Points, in no order, along strands that fork, close into loops and pass close to each other.
In the rows, 128 means zero.
Two points are linked if the straight distance between their rows is under 55.6. Some points are linked to none.
j_805: [147, 141, 143, 141, 149, 117, 131, 147, 140, 146, 127, 131, 118, 121, 135, 137, 115, 117, 135, 135, 144, 117, 105, 123, 143, 127, 121, 112, 142, 126, 118, 136, 141, 129]
j_69: [144, 138, 146, 149, 153, 108, 138, 158, 133, 155, 135, 142, 129, 132, 129, 141, 119, 121, 133, 129, 148, 115, 106, 129, 143, 140, 119, 110, 164, 123, 117, 137, 156, 124]
j_753: [128, 79, 94, 147, 84, 150, 93, 69, 126, 106, 110, 133, 144, 165, 110, 72, 162, 143, 131, 105, 102, 180, 196, 151, 90, 134, 131, 151, 96, 108, 135, 129, 130, 107]
j_572: [141, 164, 138, 78, 123, 150, 99, 104, 116, 123, 120, 97, 130, 116, 141, 158, 108, 146, 121, 141, 135, 98, 111, 99, 135, 92, 128, 127, 130, 148, 118, 148, 82, 123]
j_881: [115, 104, 103, 95, 96, 154, 97, 71, 105, 74, 119, 87, 114, 115, 118, 91, 134, 144, 138, 137, 85, 155, 135, 135, 61, 131, 130, 167, 37, 122, 120, 109, 80, 96]
j_381: [146, 170, 127, 94, 122, 147, 104, 126, 113, 186, 103, 119, 149, 147, 154, 167, 96, 164, 96, 134, 169, 59, 136, 108, 196, 93, 141, 116, 172, 142, 110, 165, 108, 132]
j_647: [98, 124, 145, 164, 130, 109, 152, 153, 136, 89, 152, 111, 100, 83, 122, 122, 135, 96, 166, 132, 99, 146, 103, 116, 78, 137, 98, 118, 87, 143, 131, 78, 111, 134]
j_563: [125, 106, 110, 93, 75, 158, 89, 71, 114, 118, 108, 119, 156, 157, 117, 107, 144, 162, 111, 110, 127, 138, 162, 138, 110, 112, 143, 158, 100, 116, 133, 160, 110, 117]
j_656: [136, 147, 128, 123, 126, 143, 125, 132, 130, 158, 115, 150, 146, 150, 130, 140, 111, 144, 116, 125, 167, 111, 121, 125, 170, 116, 133, 129, 163, 123, 114, 154, 125, 129]
j_317: [85, 112, 140, 141, 117, 118, 137, 113, 130, 77, 146, 95, 100, 91, 117, 103, 137, 107, 153, 139, 83, 152, 114, 122, 60, 141, 103, 122, 64, 131, 149, 86, 96, 116]
j_391: [132, 87, 103, 190, 150, 111, 172, 154, 137, 146, 118, 210, 145, 196, 107, 103, 164, 103, 128, 96, 128, 175, 181, 164, 158, 181, 146, 118, 205, 103, 121, 119, 199, 135]
j_771: [111, 113, 162, 185, 167, 81, 180, 205, 146, 137, 148, 156, 111, 114, 121, 149, 127, 88, 147, 139, 119, 134, 106, 142, 135, 160, 128, 115, 160, 119, 145, 95, 176, 147]
j_807: [127, 123, 108, 97, 94, 156, 105, 101, 121, 139, 115, 138, 154, 147, 131, 127, 133, 158, 112, 114, 148, 127, 150, 134, 146, 115, 140, 144, 131, 121, 132, 163, 110, 129]
j_216: [130, 144, 137, 136, 146, 116, 139, 142, 140, 118, 137, 117, 104, 100, 135, 133, 117, 106, 146, 142, 119, 111, 102, 108, 129, 117, 121, 126, 103, 137, 131, 116, 116, 131]
j_474: [134, 143, 128, 86, 111, 150, 99, 98, 124, 119, 126, 113, 130, 124, 141, 144, 129, 144, 125, 132, 140, 118, 131, 117, 124, 110, 130, 134, 125, 129, 124, 146, 89, 122]
j_538: [120, 89, 104, 147, 109, 120, 138, 117, 121, 109, 131, 120, 104, 136, 116, 91, 145, 122, 138, 123, 94, 186, 157, 130, 76, 154, 129, 138, 93, 109, 131, 110, 128, 122]
j_796: [159, 102, 85, 134, 137, 125, 127, 129, 115, 178, 111, 196, 187, 231, 119, 118, 152, 157, 99, 77, 174, 148, 198, 162, 194, 132, 156, 126, 212, 111, 133, 193, 207, 116]
j_886: [147, 164, 154, 121, 156, 119, 124, 159, 139, 167, 127, 124, 115, 98, 141, 162, 102, 110, 118, 147, 148, 90, 87, 110, 159, 106, 117, 112, 159, 143, 120, 131, 145, 142]
j_139: [135, 129, 152, 164, 174, 87, 156, 186, 138, 153, 144, 147, 126, 123, 133, 156, 129, 109, 136, 136, 140, 118, 113, 149, 144, 156, 124, 104, 172, 124, 128, 119, 173, 140]
j_274: [147, 148, 155, 149, 200, 91, 162, 206, 142, 177, 141, 182, 150, 114, 128, 167, 123, 114, 119, 136, 159, 97, 107, 126, 187, 146, 127, 100, 214, 145, 124, 134, 183, 148]
j_141: [144, 132, 114, 129, 121, 134, 141, 131, 123, 162, 117, 165, 161, 187, 119, 118, 123, 138, 120, 105, 166, 127, 145, 158, 177, 136, 148, 118, 178, 125, 131, 158, 156, 129]
j_359: [141, 162, 139, 98, 130, 148, 105, 131, 125, 159, 114, 124, 142, 131, 145, 169, 93, 154, 107, 136, 157, 86, 117, 101, 164, 91, 137, 128, 156, 138, 111, 156, 105, 133]
j_15: [112, 116, 159, 192, 179, 75, 184, 210, 148, 152, 148, 165, 115, 109, 121, 152, 131, 86, 142, 140, 135, 133, 112, 142, 156, 166, 127, 103, 174, 130, 145, 99, 185, 154]
j_943: [108, 134, 148, 155, 135, 108, 153, 155, 137, 97, 142, 118, 105, 90, 129, 125, 123, 98, 154, 138, 108, 129, 99, 105, 98, 129, 106, 121, 92, 145, 130, 94, 112, 132]
j_457: [94, 94, 125, 169, 117, 115, 154, 140, 139, 73, 145, 114, 99, 105, 115, 94, 156, 102, 155, 124, 79, 187, 121, 131, 57, 161, 107, 120, 90, 119, 129, 63, 135, 138]
j_934: [110, 111, 118, 129, 119, 124, 141, 119, 131, 103, 139, 112, 104, 116, 130, 104, 140, 113, 139, 133, 93, 156, 126, 122, 90, 139, 125, 135, 82, 118, 143, 112, 106, 117]
j_764: [125, 100, 101, 134, 105, 128, 125, 105, 123, 121, 128, 120, 108, 137, 122, 99, 147, 122, 138, 121, 107, 172, 164, 137, 92, 144, 132, 135, 98, 112, 134, 120, 120, 112]
j_540: [86, 126, 147, 138, 114, 120, 131, 118, 129, 76, 147, 89, 98, 79, 115, 115, 131, 105, 151, 144, 91, 141, 104, 118, 64, 133, 100, 125, 62, 126, 146, 86, 85, 116]
j_802: [101, 141, 162, 154, 143, 114, 137, 145, 139, 93, 151, 100, 93, 59, 118, 145, 109, 93, 163, 152, 111, 111, 90, 103, 83, 118, 97, 124, 79, 155, 138, 90, 98, 136]
j_750: [141, 171, 156, 86, 142, 141, 109, 120, 129, 133, 123, 89, 125, 93, 145, 170, 98, 137, 126, 152, 123, 76, 98, 101, 141, 89, 129, 113, 127, 150, 110, 133, 94, 136]
j_9: [132, 126, 121, 88, 105, 148, 101, 87, 123, 118, 131, 108, 124, 125, 128, 122, 141, 135, 128, 131, 121, 134, 140, 132, 100, 125, 133, 138, 99, 119, 128, 133, 92, 118]
j_143: [142, 136, 144, 148, 155, 112, 149, 163, 128, 164, 136, 164, 144, 145, 129, 143, 125, 128, 130, 125, 152, 112, 117, 139, 149, 151, 125, 110, 185, 121, 119, 144, 162, 126]
j_849: [118, 135, 168, 176, 151, 87, 170, 193, 136, 120, 154, 131, 109, 94, 122, 151, 116, 83, 141, 143, 124, 111, 81, 121, 114, 144, 120, 127, 132, 143, 126, 97, 153, 149]
j_776: [115, 155, 159, 142, 155, 114, 148, 156, 138, 131, 144, 116, 93, 66, 130, 154, 99, 98, 130, 152, 120, 79, 73, 93, 120, 110, 114, 127, 107, 159, 127, 107, 120, 150]
j_824: [170, 131, 80, 80, 115, 159, 104, 96, 117, 180, 106, 162, 185, 203, 137, 129, 143, 179, 82, 86, 183, 117, 168, 141, 212, 97, 146, 139, 187, 122, 115, 187, 162, 118]
j_949: [111, 78, 100, 141, 100, 139, 122, 75, 118, 61, 127, 110, 109, 144, 106, 67, 145, 132, 148, 129, 67, 202, 175, 132, 50, 151, 132, 164, 62, 118, 142, 99, 112, 103]
j_319: [141, 143, 138, 135, 144, 118, 130, 143, 143, 133, 130, 124, 111, 114, 139, 133, 118, 114, 143, 137, 136, 119, 108, 120, 138, 121, 122, 117, 125, 129, 122, 129, 129, 128]
j_999: [101, 117, 146, 179, 137, 103, 158, 171, 141, 87, 153, 121, 101, 92, 113, 124, 139, 90, 167, 129, 98, 156, 97, 127, 77, 149, 106, 125, 104, 137, 122, 64, 133, 137]
j_760: [139, 140, 158, 156, 151, 91, 152, 175, 132, 143, 142, 126, 110, 109, 132, 146, 113, 103, 133, 142, 138, 108, 91, 122, 139, 134, 127, 110, 140, 133, 122, 120, 157, 141]
j_251: [107, 72, 107, 154, 110, 127, 141, 102, 129, 65, 129, 119, 106, 136, 106, 72, 149, 121, 145, 124, 70, 207, 159, 126, 40, 156, 123, 144, 71, 112, 131, 87, 129, 126]
j_725: [119, 162, 156, 132, 153, 118, 141, 152, 141, 132, 138, 114, 96, 76, 139, 154, 100, 105, 129, 155, 123, 71, 81, 103, 132, 103, 122, 124, 113, 155, 128, 109, 116, 148]
j_236: [141, 133, 101, 78, 100, 158, 92, 91, 107, 152, 108, 123, 158, 160, 138, 134, 127, 178, 102, 110, 158, 107, 158, 129, 180, 105, 146, 134, 138, 132, 136, 169, 108, 131]
j_721: [129, 120, 113, 124, 116, 139, 110, 114, 135, 133, 128, 134, 127, 131, 129, 117, 136, 124, 135, 120, 136, 147, 143, 132, 123, 133, 124, 127, 127, 118, 125, 140, 117, 115]
j_587: [115, 113, 110, 92, 102, 148, 102, 80, 105, 79, 118, 81, 110, 106, 125, 92, 131, 140, 135, 135, 92, 142, 120, 130, 64, 129, 126, 159, 39, 122, 120, 109, 78, 101]
j_293: [147, 158, 154, 133, 157, 115, 136, 160, 133, 171, 129, 144, 134, 119, 131, 157, 107, 122, 119, 138, 158, 99, 92, 116, 164, 126, 121, 114, 184, 134, 123, 146, 155, 135]
j_4: [142, 156, 144, 112, 148, 130, 119, 136, 144, 138, 128, 114, 116, 98, 148, 152, 107, 119, 132, 150, 132, 95, 102, 114, 144, 103, 127, 116, 125, 136, 120, 125, 116, 137]
j_59: [145, 118, 129, 168, 149, 107, 179, 179, 147, 183, 117, 199, 165, 188, 127, 129, 150, 113, 110, 108, 170, 145, 170, 173, 193, 163, 155, 100, 237, 110, 117, 149, 207, 141]
j_140: [112, 150, 140, 102, 119, 133, 114, 104, 110, 82, 132, 84, 103, 70, 138, 135, 118, 128, 135, 149, 104, 103, 82, 107, 99, 116, 116, 137, 70, 141, 130, 121, 76, 122]
j_74: [145, 111, 88, 95, 96, 156, 99, 68, 111, 159, 100, 128, 174, 185, 134, 107, 155, 185, 97, 95, 152, 141, 187, 154, 160, 109, 149, 144, 123, 115, 136, 172, 135, 125]
j_53: [109, 121, 127, 135, 125, 118, 146, 134, 132, 102, 137, 114, 104, 105, 130, 111, 134, 111, 144, 130, 96, 147, 118, 116, 97, 134, 121, 126, 87, 130, 143, 110, 105, 117]
j_470: [140, 169, 149, 83, 135, 143, 111, 115, 123, 116, 126, 86, 117, 84, 143, 156, 104, 140, 133, 153, 116, 82, 95, 104, 138, 94, 126, 115, 111, 152, 111, 130, 90, 136]
j_492: [146, 153, 159, 141, 169, 99, 140, 173, 131, 165, 139, 145, 131, 113, 133, 160, 113, 118, 127, 137, 151, 98, 92, 125, 158, 141, 124, 105, 187, 138, 129, 140, 168, 137]
j_195: [141, 140, 159, 166, 207, 84, 161, 216, 152, 169, 150, 171, 132, 100, 124, 172, 115, 99, 125, 136, 159, 97, 103, 134, 184, 152, 125, 90, 204, 147, 129, 119, 186, 152]
j_417: [100, 108, 156, 193, 154, 87, 174, 189, 147, 109, 149, 147, 108, 115, 116, 137, 131, 82, 159, 132, 104, 146, 102, 136, 108, 155, 123, 123, 144, 118, 138, 78, 167, 138]
j_114: [139, 152, 136, 111, 140, 141, 113, 131, 142, 144, 123, 128, 129, 118, 144, 154, 107, 129, 126, 141, 148, 103, 114, 114, 148, 100, 125, 120, 145, 129, 114, 141, 118, 134]
j_508: [141, 170, 148, 118, 149, 133, 120, 149, 136, 171, 121, 133, 132, 106, 144, 164, 97, 125, 107, 147, 156, 92, 94, 106, 164, 102, 122, 122, 171, 134, 112, 143, 134, 141]
j_138: [114, 141, 145, 155, 146, 110, 153, 156, 142, 111, 139, 120, 105, 90, 136, 131, 114, 101, 146, 140, 114, 112, 93, 107, 112, 121, 113, 125, 98, 147, 130, 105, 120, 136]
j_784: [138, 126, 106, 72, 81, 152, 93, 74, 100, 141, 106, 109, 154, 162, 136, 126, 130, 179, 101, 115, 150, 109, 158, 127, 161, 106, 144, 140, 125, 129, 140, 175, 105, 126]
j_600: [119, 139, 157, 166, 148, 99, 163, 173, 134, 117, 144, 123, 105, 90, 127, 138, 113, 93, 142, 139, 121, 109, 82, 107, 114, 128, 115, 123, 112, 150, 123, 100, 138, 143]
j_441: [168, 122, 77, 83, 107, 160, 99, 81, 112, 177, 108, 158, 190, 204, 139, 121, 157, 184, 82, 86, 170, 135, 180, 145, 197, 105, 143, 146, 171, 117, 120, 187, 161, 117]
j_493: [127, 135, 157, 170, 196, 77, 164, 212, 145, 162, 151, 158, 128, 101, 130, 167, 122, 97, 127, 140, 150, 105, 103, 141, 172, 154, 128, 97, 190, 145, 138, 112, 185, 154]
j_897: [96, 101, 131, 192, 130, 104, 158, 163, 150, 77, 153, 136, 96, 114, 108, 112, 150, 89, 164, 124, 85, 184, 107, 139, 75, 163, 116, 122, 119, 115, 137, 65, 155, 136]
j_525: [120, 93, 105, 125, 85, 154, 98, 82, 127, 122, 110, 140, 146, 159, 112, 94, 152, 144, 116, 106, 119, 158, 174, 147, 103, 129, 134, 148, 105, 110, 136, 145, 126, 113]
j_262: [143, 154, 159, 142, 154, 98, 143, 171, 136, 149, 139, 122, 104, 93, 137, 149, 108, 98, 131, 149, 136, 94, 85, 113, 151, 125, 124, 108, 147, 143, 127, 121, 151, 148]
j_773: [163, 116, 72, 97, 101, 162, 98, 66, 115, 176, 101, 153, 190, 210, 135, 107, 170, 179, 85, 88, 162, 150, 188, 153, 176, 111, 147, 151, 154, 110, 124, 188, 166, 113]
j_369: [131, 116, 113, 138, 127, 120, 134, 138, 129, 123, 138, 125, 109, 128, 130, 116, 134, 114, 145, 126, 117, 161, 136, 131, 119, 143, 123, 119, 110, 120, 129, 123, 125, 120]
j_68: [171, 132, 87, 83, 120, 157, 108, 103, 117, 175, 101, 150, 179, 195, 140, 134, 133, 174, 83, 89, 184, 108, 157, 136, 209, 97, 140, 133, 187, 126, 112, 178, 150, 121]
j_580: [111, 80, 106, 154, 109, 123, 146, 118, 125, 90, 131, 120, 102, 137, 110, 83, 148, 123, 140, 120, 77, 201, 158, 129, 65, 161, 130, 141, 85, 109, 129, 99, 133, 124]
j_665: [143, 174, 151, 88, 138, 143, 104, 126, 130, 143, 119, 103, 128, 110, 147, 173, 95, 141, 116, 146, 137, 78, 102, 95, 144, 81, 130, 115, 146, 151, 109, 144, 99, 134]
j_845: [99, 153, 154, 139, 142, 124, 135, 134, 137, 90, 145, 104, 100, 69, 129, 144, 112, 108, 146, 151, 110, 101, 90, 104, 102, 116, 109, 127, 80, 151, 138, 103, 92, 130]
j_668: [129, 135, 165, 166, 174, 80, 161, 202, 137, 148, 152, 147, 119, 101, 132, 164, 120, 97, 133, 142, 136, 106, 102, 140, 156, 155, 132, 107, 169, 136, 139, 111, 177, 151]
j_201: [145, 161, 148, 123, 151, 128, 131, 147, 129, 173, 120, 145, 136, 122, 133, 157, 103, 129, 112, 142, 157, 99, 99, 112, 169, 114, 125, 123, 178, 130, 117, 146, 141, 137]
j_798: [151, 125, 115, 132, 133, 118, 147, 141, 126, 168, 117, 174, 166, 199, 123, 122, 127, 138, 115, 98, 172, 126, 163, 164, 180, 142, 154, 110, 202, 125, 133, 161, 176, 129]
j_33: [96, 97, 124, 189, 124, 112, 159, 150, 146, 70, 154, 125, 95, 114, 108, 99, 160, 92, 160, 125, 81, 197, 114, 136, 64, 168, 114, 122, 109, 112, 131, 60, 152, 138]
j_593: [132, 129, 114, 120, 115, 146, 113, 121, 135, 136, 123, 146, 139, 138, 127, 127, 128, 131, 125, 119, 148, 132, 136, 130, 142, 125, 124, 129, 141, 119, 123, 150, 117, 119]
j_860: [137, 143, 125, 72, 97, 155, 93, 83, 108, 119, 121, 102, 138, 128, 136, 137, 126, 149, 118, 134, 141, 117, 128, 113, 122, 103, 128, 140, 120, 137, 122, 154, 83, 123]
j_284: [170, 144, 100, 89, 128, 151, 111, 114, 119, 182, 98, 143, 170, 188, 147, 142, 121, 167, 81, 94, 186, 91, 144, 139, 211, 105, 141, 124, 193, 131, 114, 171, 148, 126]
j_795: [118, 81, 96, 142, 94, 140, 111, 74, 116, 80, 124, 113, 115, 155, 104, 65, 153, 133, 149, 127, 79, 191, 194, 142, 68, 142, 139, 163, 69, 107, 139, 107, 119, 104]
j_424: [119, 166, 154, 114, 144, 132, 121, 128, 128, 104, 135, 97, 103, 67, 138, 159, 102, 128, 132, 156, 107, 73, 82, 103, 125, 105, 122, 127, 91, 151, 121, 114, 94, 135]
j_561: [124, 117, 108, 106, 98, 154, 104, 95, 125, 136, 121, 145, 148, 145, 128, 122, 143, 150, 115, 112, 142, 137, 153, 138, 130, 122, 136, 143, 126, 116, 131, 155, 109, 122]
j_632: [147, 145, 107, 84, 104, 156, 97, 110, 111, 158, 107, 124, 153, 162, 147, 146, 111, 176, 104, 112, 168, 92, 151, 124, 190, 103, 145, 122, 156, 134, 123, 167, 110, 134]
j_821: [141, 141, 117, 124, 122, 140, 136, 130, 127, 163, 113, 158, 153, 169, 121, 127, 116, 141, 119, 119, 167, 118, 130, 145, 181, 131, 140, 123, 173, 127, 122, 157, 137, 130]
j_877: [123, 79, 94, 147, 91, 141, 96, 73, 120, 94, 117, 124, 125, 160, 107, 68, 158, 138, 141, 117, 95, 182, 200, 147, 79, 140, 134, 157, 85, 107, 135, 116, 126, 107]
j_484: [125, 109, 111, 123, 109, 136, 113, 108, 127, 130, 128, 129, 118, 134, 124, 108, 147, 122, 133, 124, 125, 160, 157, 140, 105, 137, 124, 131, 112, 114, 133, 135, 115, 116]
j_248: [90, 95, 124, 143, 109, 122, 140, 106, 133, 72, 138, 100, 104, 110, 112, 90, 138, 114, 150, 131, 77, 171, 129, 123, 47, 148, 110, 125, 67, 121, 144, 84, 105, 116]
j_596: [141, 161, 145, 101, 138, 144, 107, 127, 136, 144, 121, 118, 135, 116, 146, 163, 103, 141, 118, 143, 152, 93, 111, 103, 146, 94, 126, 124, 150, 135, 111, 146, 105, 135]
j_182: [139, 163, 130, 63, 100, 159, 93, 89, 104, 126, 113, 92, 137, 121, 140, 151, 107, 150, 108, 143, 144, 93, 117, 93, 146, 85, 128, 139, 131, 149, 122, 161, 70, 113]
j_246: [118, 105, 110, 110, 90, 153, 100, 86, 125, 129, 113, 134, 144, 148, 119, 107, 147, 145, 113, 111, 130, 143, 162, 142, 108, 127, 140, 148, 110, 113, 133, 147, 113, 114]
j_302: [110, 92, 108, 126, 108, 136, 126, 89, 124, 84, 131, 105, 105, 131, 109, 84, 137, 126, 136, 132, 79, 169, 155, 134, 61, 142, 134, 154, 63, 116, 139, 106, 104, 102]
j_726: [103, 146, 164, 158, 153, 105, 149, 157, 143, 104, 150, 110, 94, 62, 120, 145, 103, 91, 156, 148, 116, 106, 86, 103, 92, 120, 99, 123, 91, 163, 128, 91, 105, 145]
j_89: [134, 151, 124, 65, 89, 157, 95, 80, 98, 122, 115, 96, 136, 127, 138, 138, 117, 149, 107, 134, 143, 104, 124, 101, 138, 89, 129, 144, 127, 144, 123, 160, 74, 114]
j_217: [116, 95, 99, 120, 93, 152, 105, 72, 110, 76, 126, 100, 112, 139, 109, 80, 142, 135, 141, 129, 79, 175, 165, 143, 63, 138, 137, 170, 55, 115, 135, 103, 102, 91]
j_14: [126, 118, 116, 104, 108, 146, 108, 94, 127, 117, 133, 118, 117, 125, 127, 115, 146, 128, 132, 127, 122, 143, 151, 141, 99, 127, 135, 138, 102, 109, 133, 133, 101, 116]
j_268: [143, 175, 159, 119, 162, 114, 122, 169, 141, 175, 131, 128, 124, 89, 135, 175, 93, 104, 109, 146, 153, 81, 76, 106, 179, 110, 119, 107, 183, 152, 122, 134, 152, 147]
j_403: [147, 150, 162, 141, 186, 99, 148, 190, 135, 172, 144, 164, 147, 117, 130, 167, 117, 121, 120, 138, 155, 93, 100, 123, 173, 144, 124, 100, 206, 140, 129, 144, 174, 145]
j_841: [129, 115, 106, 83, 77, 154, 93, 72, 108, 131, 104, 118, 158, 163, 128, 116, 137, 174, 105, 109, 140, 125, 161, 135, 135, 110, 146, 153, 110, 120, 138, 172, 111, 122]
j_864: [132, 137, 111, 101, 109, 154, 110, 113, 120, 145, 115, 142, 149, 148, 136, 137, 123, 157, 111, 121, 157, 114, 145, 126, 167, 112, 136, 136, 143, 124, 128, 160, 109, 132]
j_602: [87, 91, 128, 165, 115, 115, 149, 128, 139, 71, 145, 110, 93, 96, 112, 91, 154, 101, 163, 131, 76, 182, 126, 128, 45, 157, 107, 119, 77, 116, 132, 60, 119, 137]
j_487: [116, 123, 124, 93, 111, 141, 113, 89, 110, 89, 125, 86, 108, 99, 131, 111, 133, 133, 127, 139, 96, 130, 111, 126, 80, 131, 126, 148, 54, 121, 131, 112, 78, 109]
j_942: [135, 111, 95, 82, 85, 154, 95, 66, 109, 145, 100, 120, 166, 177, 130, 109, 146, 187, 102, 100, 139, 130, 177, 145, 149, 112, 150, 147, 112, 118, 141, 171, 126, 127]
j_20: [138, 149, 135, 90, 128, 145, 100, 109, 127, 120, 128, 108, 128, 117, 145, 147, 120, 138, 130, 137, 137, 113, 124, 115, 127, 103, 126, 125, 124, 135, 120, 143, 92, 131]
j_616: [86, 88, 130, 155, 112, 117, 143, 116, 128, 65, 145, 97, 95, 100, 108, 86, 147, 109, 161, 138, 71, 177, 132, 127, 37, 151, 105, 119, 64, 120, 138, 66, 110, 128]
j_379: [127, 87, 87, 123, 75, 171, 88, 52, 111, 99, 93, 127, 180, 192, 118, 66, 166, 182, 115, 99, 98, 189, 208, 162, 114, 121, 139, 167, 83, 93, 144, 155, 130, 104]
j_832: [140, 146, 108, 102, 114, 151, 112, 123, 121, 162, 108, 139, 154, 158, 141, 140, 115, 162, 106, 117, 171, 99, 141, 134, 189, 109, 143, 127, 161, 129, 117, 162, 118, 138]
j_503: [104, 140, 139, 125, 137, 125, 133, 124, 131, 91, 141, 102, 108, 82, 136, 132, 124, 116, 141, 144, 101, 117, 99, 114, 105, 122, 115, 136, 76, 138, 140, 110, 92, 120]
j_17: [126, 128, 123, 89, 110, 145, 113, 91, 113, 99, 130, 91, 113, 107, 132, 117, 133, 134, 131, 139, 101, 131, 117, 128, 90, 128, 131, 141, 73, 118, 130, 123, 79, 113]
j_179: [150, 110, 79, 95, 101, 158, 97, 58, 113, 167, 98, 135, 185, 200, 132, 101, 163, 183, 91, 93, 155, 154, 191, 156, 157, 109, 147, 147, 131, 113, 131, 173, 150, 115]
j_530: [120, 127, 163, 176, 155, 83, 172, 202, 138, 128, 153, 141, 112, 103, 124, 153, 122, 89, 142, 141, 122, 121, 95, 133, 131, 153, 128, 121, 149, 131, 136, 99, 166, 152]
j_326: [135, 125, 139, 161, 169, 100, 159, 173, 135, 158, 138, 174, 142, 152, 131, 143, 137, 119, 129, 120, 146, 123, 129, 150, 147, 158, 126, 110, 189, 114, 120, 130, 175, 124]
j_464: [132, 135, 118, 126, 121, 143, 124, 125, 134, 148, 117, 152, 144, 143, 127, 130, 120, 132, 124, 120, 159, 125, 131, 127, 157, 126, 128, 131, 149, 121, 119, 154, 124, 123]
j_801: [130, 122, 149, 171, 180, 89, 163, 184, 141, 160, 142, 162, 132, 132, 132, 151, 135, 112, 130, 130, 147, 125, 121, 149, 150, 161, 121, 105, 182, 120, 129, 117, 179, 133]
j_730: [124, 85, 97, 141, 85, 156, 102, 76, 124, 120, 105, 139, 155, 171, 109, 79, 160, 151, 114, 104, 109, 171, 186, 148, 110, 133, 134, 151, 103, 106, 135, 139, 134, 109]
j_206: [136, 120, 135, 162, 158, 102, 146, 162, 133, 138, 141, 146, 124, 146, 123, 138, 131, 119, 145, 123, 137, 136, 125, 148, 132, 162, 127, 109, 162, 112, 118, 124, 166, 121]
j_460: [109, 152, 164, 156, 156, 109, 147, 159, 141, 116, 148, 114, 94, 62, 121, 155, 96, 92, 143, 152, 122, 89, 75, 97, 104, 116, 103, 124, 101, 166, 129, 96, 110, 149]
j_898: [122, 124, 127, 141, 133, 115, 148, 147, 137, 110, 137, 121, 107, 113, 133, 116, 131, 110, 148, 129, 109, 148, 115, 120, 117, 132, 119, 124, 100, 130, 132, 116, 122, 125]
j_415: [105, 157, 153, 134, 148, 122, 133, 140, 139, 101, 139, 105, 103, 67, 132, 151, 106, 113, 139, 152, 112, 83, 83, 104, 115, 108, 112, 133, 89, 151, 128, 107, 98, 135]
j_617: [117, 149, 141, 105, 128, 135, 120, 113, 122, 88, 136, 88, 107, 77, 142, 138, 125, 130, 137, 146, 105, 105, 91, 111, 112, 117, 121, 134, 78, 135, 134, 117, 82, 123]
j_790: [138, 133, 154, 159, 157, 90, 156, 182, 132, 140, 143, 130, 114, 118, 133, 147, 121, 108, 138, 138, 133, 115, 103, 136, 138, 149, 127, 108, 150, 125, 128, 117, 164, 139]
j_160: [132, 131, 127, 84, 113, 145, 110, 87, 117, 108, 130, 95, 116, 115, 131, 125, 139, 132, 133, 139, 113, 125, 125, 132, 101, 121, 132, 139, 87, 120, 129, 128, 87, 118]
j_371: [134, 148, 125, 85, 103, 157, 99, 106, 117, 132, 119, 121, 144, 139, 138, 150, 114, 160, 115, 131, 150, 102, 132, 104, 150, 100, 136, 133, 141, 135, 122, 162, 92, 127]
j_218: [142, 168, 134, 98, 124, 149, 107, 132, 117, 173, 108, 126, 146, 144, 149, 164, 97, 160, 101, 140, 163, 73, 127, 104, 183, 94, 141, 121, 165, 140, 108, 163, 106, 138]
j_312: [136, 154, 152, 138, 149, 110, 141, 160, 139, 140, 135, 119, 103, 91, 141, 146, 106, 102, 135, 152, 129, 90, 87, 108, 142, 113, 123, 117, 123, 144, 128, 118, 135, 147]
j_360: [154, 146, 104, 100, 124, 151, 113, 120, 122, 172, 104, 137, 163, 172, 142, 139, 117, 163, 93, 111, 183, 94, 143, 140, 203, 109, 142, 122, 175, 132, 118, 162, 133, 138]
j_86: [143, 120, 124, 151, 149, 111, 173, 175, 143, 182, 118, 193, 166, 188, 130, 131, 140, 123, 108, 107, 173, 135, 170, 167, 186, 155, 152, 104, 226, 115, 121, 152, 193, 147]
j_511: [99, 108, 137, 185, 137, 106, 158, 170, 149, 80, 151, 131, 104, 110, 110, 121, 145, 88, 163, 125, 93, 172, 103, 135, 86, 155, 116, 125, 116, 123, 131, 63, 146, 135]
j_465: [142, 89, 97, 158, 116, 133, 138, 131, 119, 139, 128, 183, 172, 201, 112, 98, 161, 133, 123, 86, 115, 177, 185, 171, 146, 168, 148, 127, 170, 112, 136, 134, 181, 135]
j_507: [101, 70, 107, 153, 104, 133, 128, 83, 128, 47, 128, 107, 107, 131, 105, 61, 147, 130, 151, 129, 59, 212, 170, 130, 32, 160, 115, 151, 59, 119, 140, 81, 122, 117]
j_622: [151, 121, 118, 137, 141, 111, 155, 156, 130, 176, 115, 183, 168, 201, 129, 127, 134, 131, 107, 96, 175, 125, 169, 170, 181, 142, 155, 106, 215, 122, 128, 165, 181, 139]
j_7: [147, 173, 165, 128, 174, 112, 129, 180, 134, 180, 135, 145, 134, 103, 127, 177, 98, 114, 117, 141, 155, 85, 81, 107, 188, 123, 122, 105, 198, 151, 124, 144, 164, 140]
j_567: [110, 101, 113, 127, 113, 132, 135, 104, 125, 94, 132, 111, 104, 123, 121, 95, 136, 117, 135, 131, 83, 163, 141, 126, 74, 143, 125, 141, 70, 115, 145, 106, 102, 109]
j_547: [119, 102, 102, 106, 93, 153, 102, 71, 104, 71, 121, 94, 114, 129, 110, 84, 139, 142, 139, 128, 85, 167, 150, 144, 61, 135, 136, 170, 45, 119, 126, 109, 94, 95]

A tip is a point with one link. Name the tips that can be reached along the links from each point below, in the order of the rows.
j_312 -> j_15, j_540, j_140, j_424, j_7
j_795 -> j_59, j_369
j_218 -> j_381, j_4, j_470

A fork is a point with three links, a tip a point with one. Leave the first point through the second and follow the links. Name the first fork or tip that comes.
j_195 / j_493 -> j_139
j_949 / j_795 -> j_246
j_470 / j_750 -> j_596
j_141 / j_821 -> j_484
j_464 / j_656 -> j_59
j_262 / j_312 -> j_845
j_139 / j_801 -> j_138
j_457 / j_602 -> j_540
j_217 / j_302 -> j_369

A piece is all that can be reached along the links. How many separate loops has the piece of each point below (a circle has one, a figure eight two, a Y none), and how many tips (points with one link)?
j_262 -> loops 0, tips 5
j_596 -> loops 0, tips 3
j_881 -> loops 2, tips 2
j_89 -> loops 1, tips 0

Name the points in between on the shortest way along the links from the first point to the second, in order.
j_403 / j_69 -> j_274 > j_195 > j_493 > j_668 > j_139 > j_801 > j_326 > j_143
j_69 / j_776 -> j_143 > j_326 > j_801 > j_139 > j_790 > j_760 > j_262 > j_312 > j_725
j_665 / j_218 -> j_596 > j_359
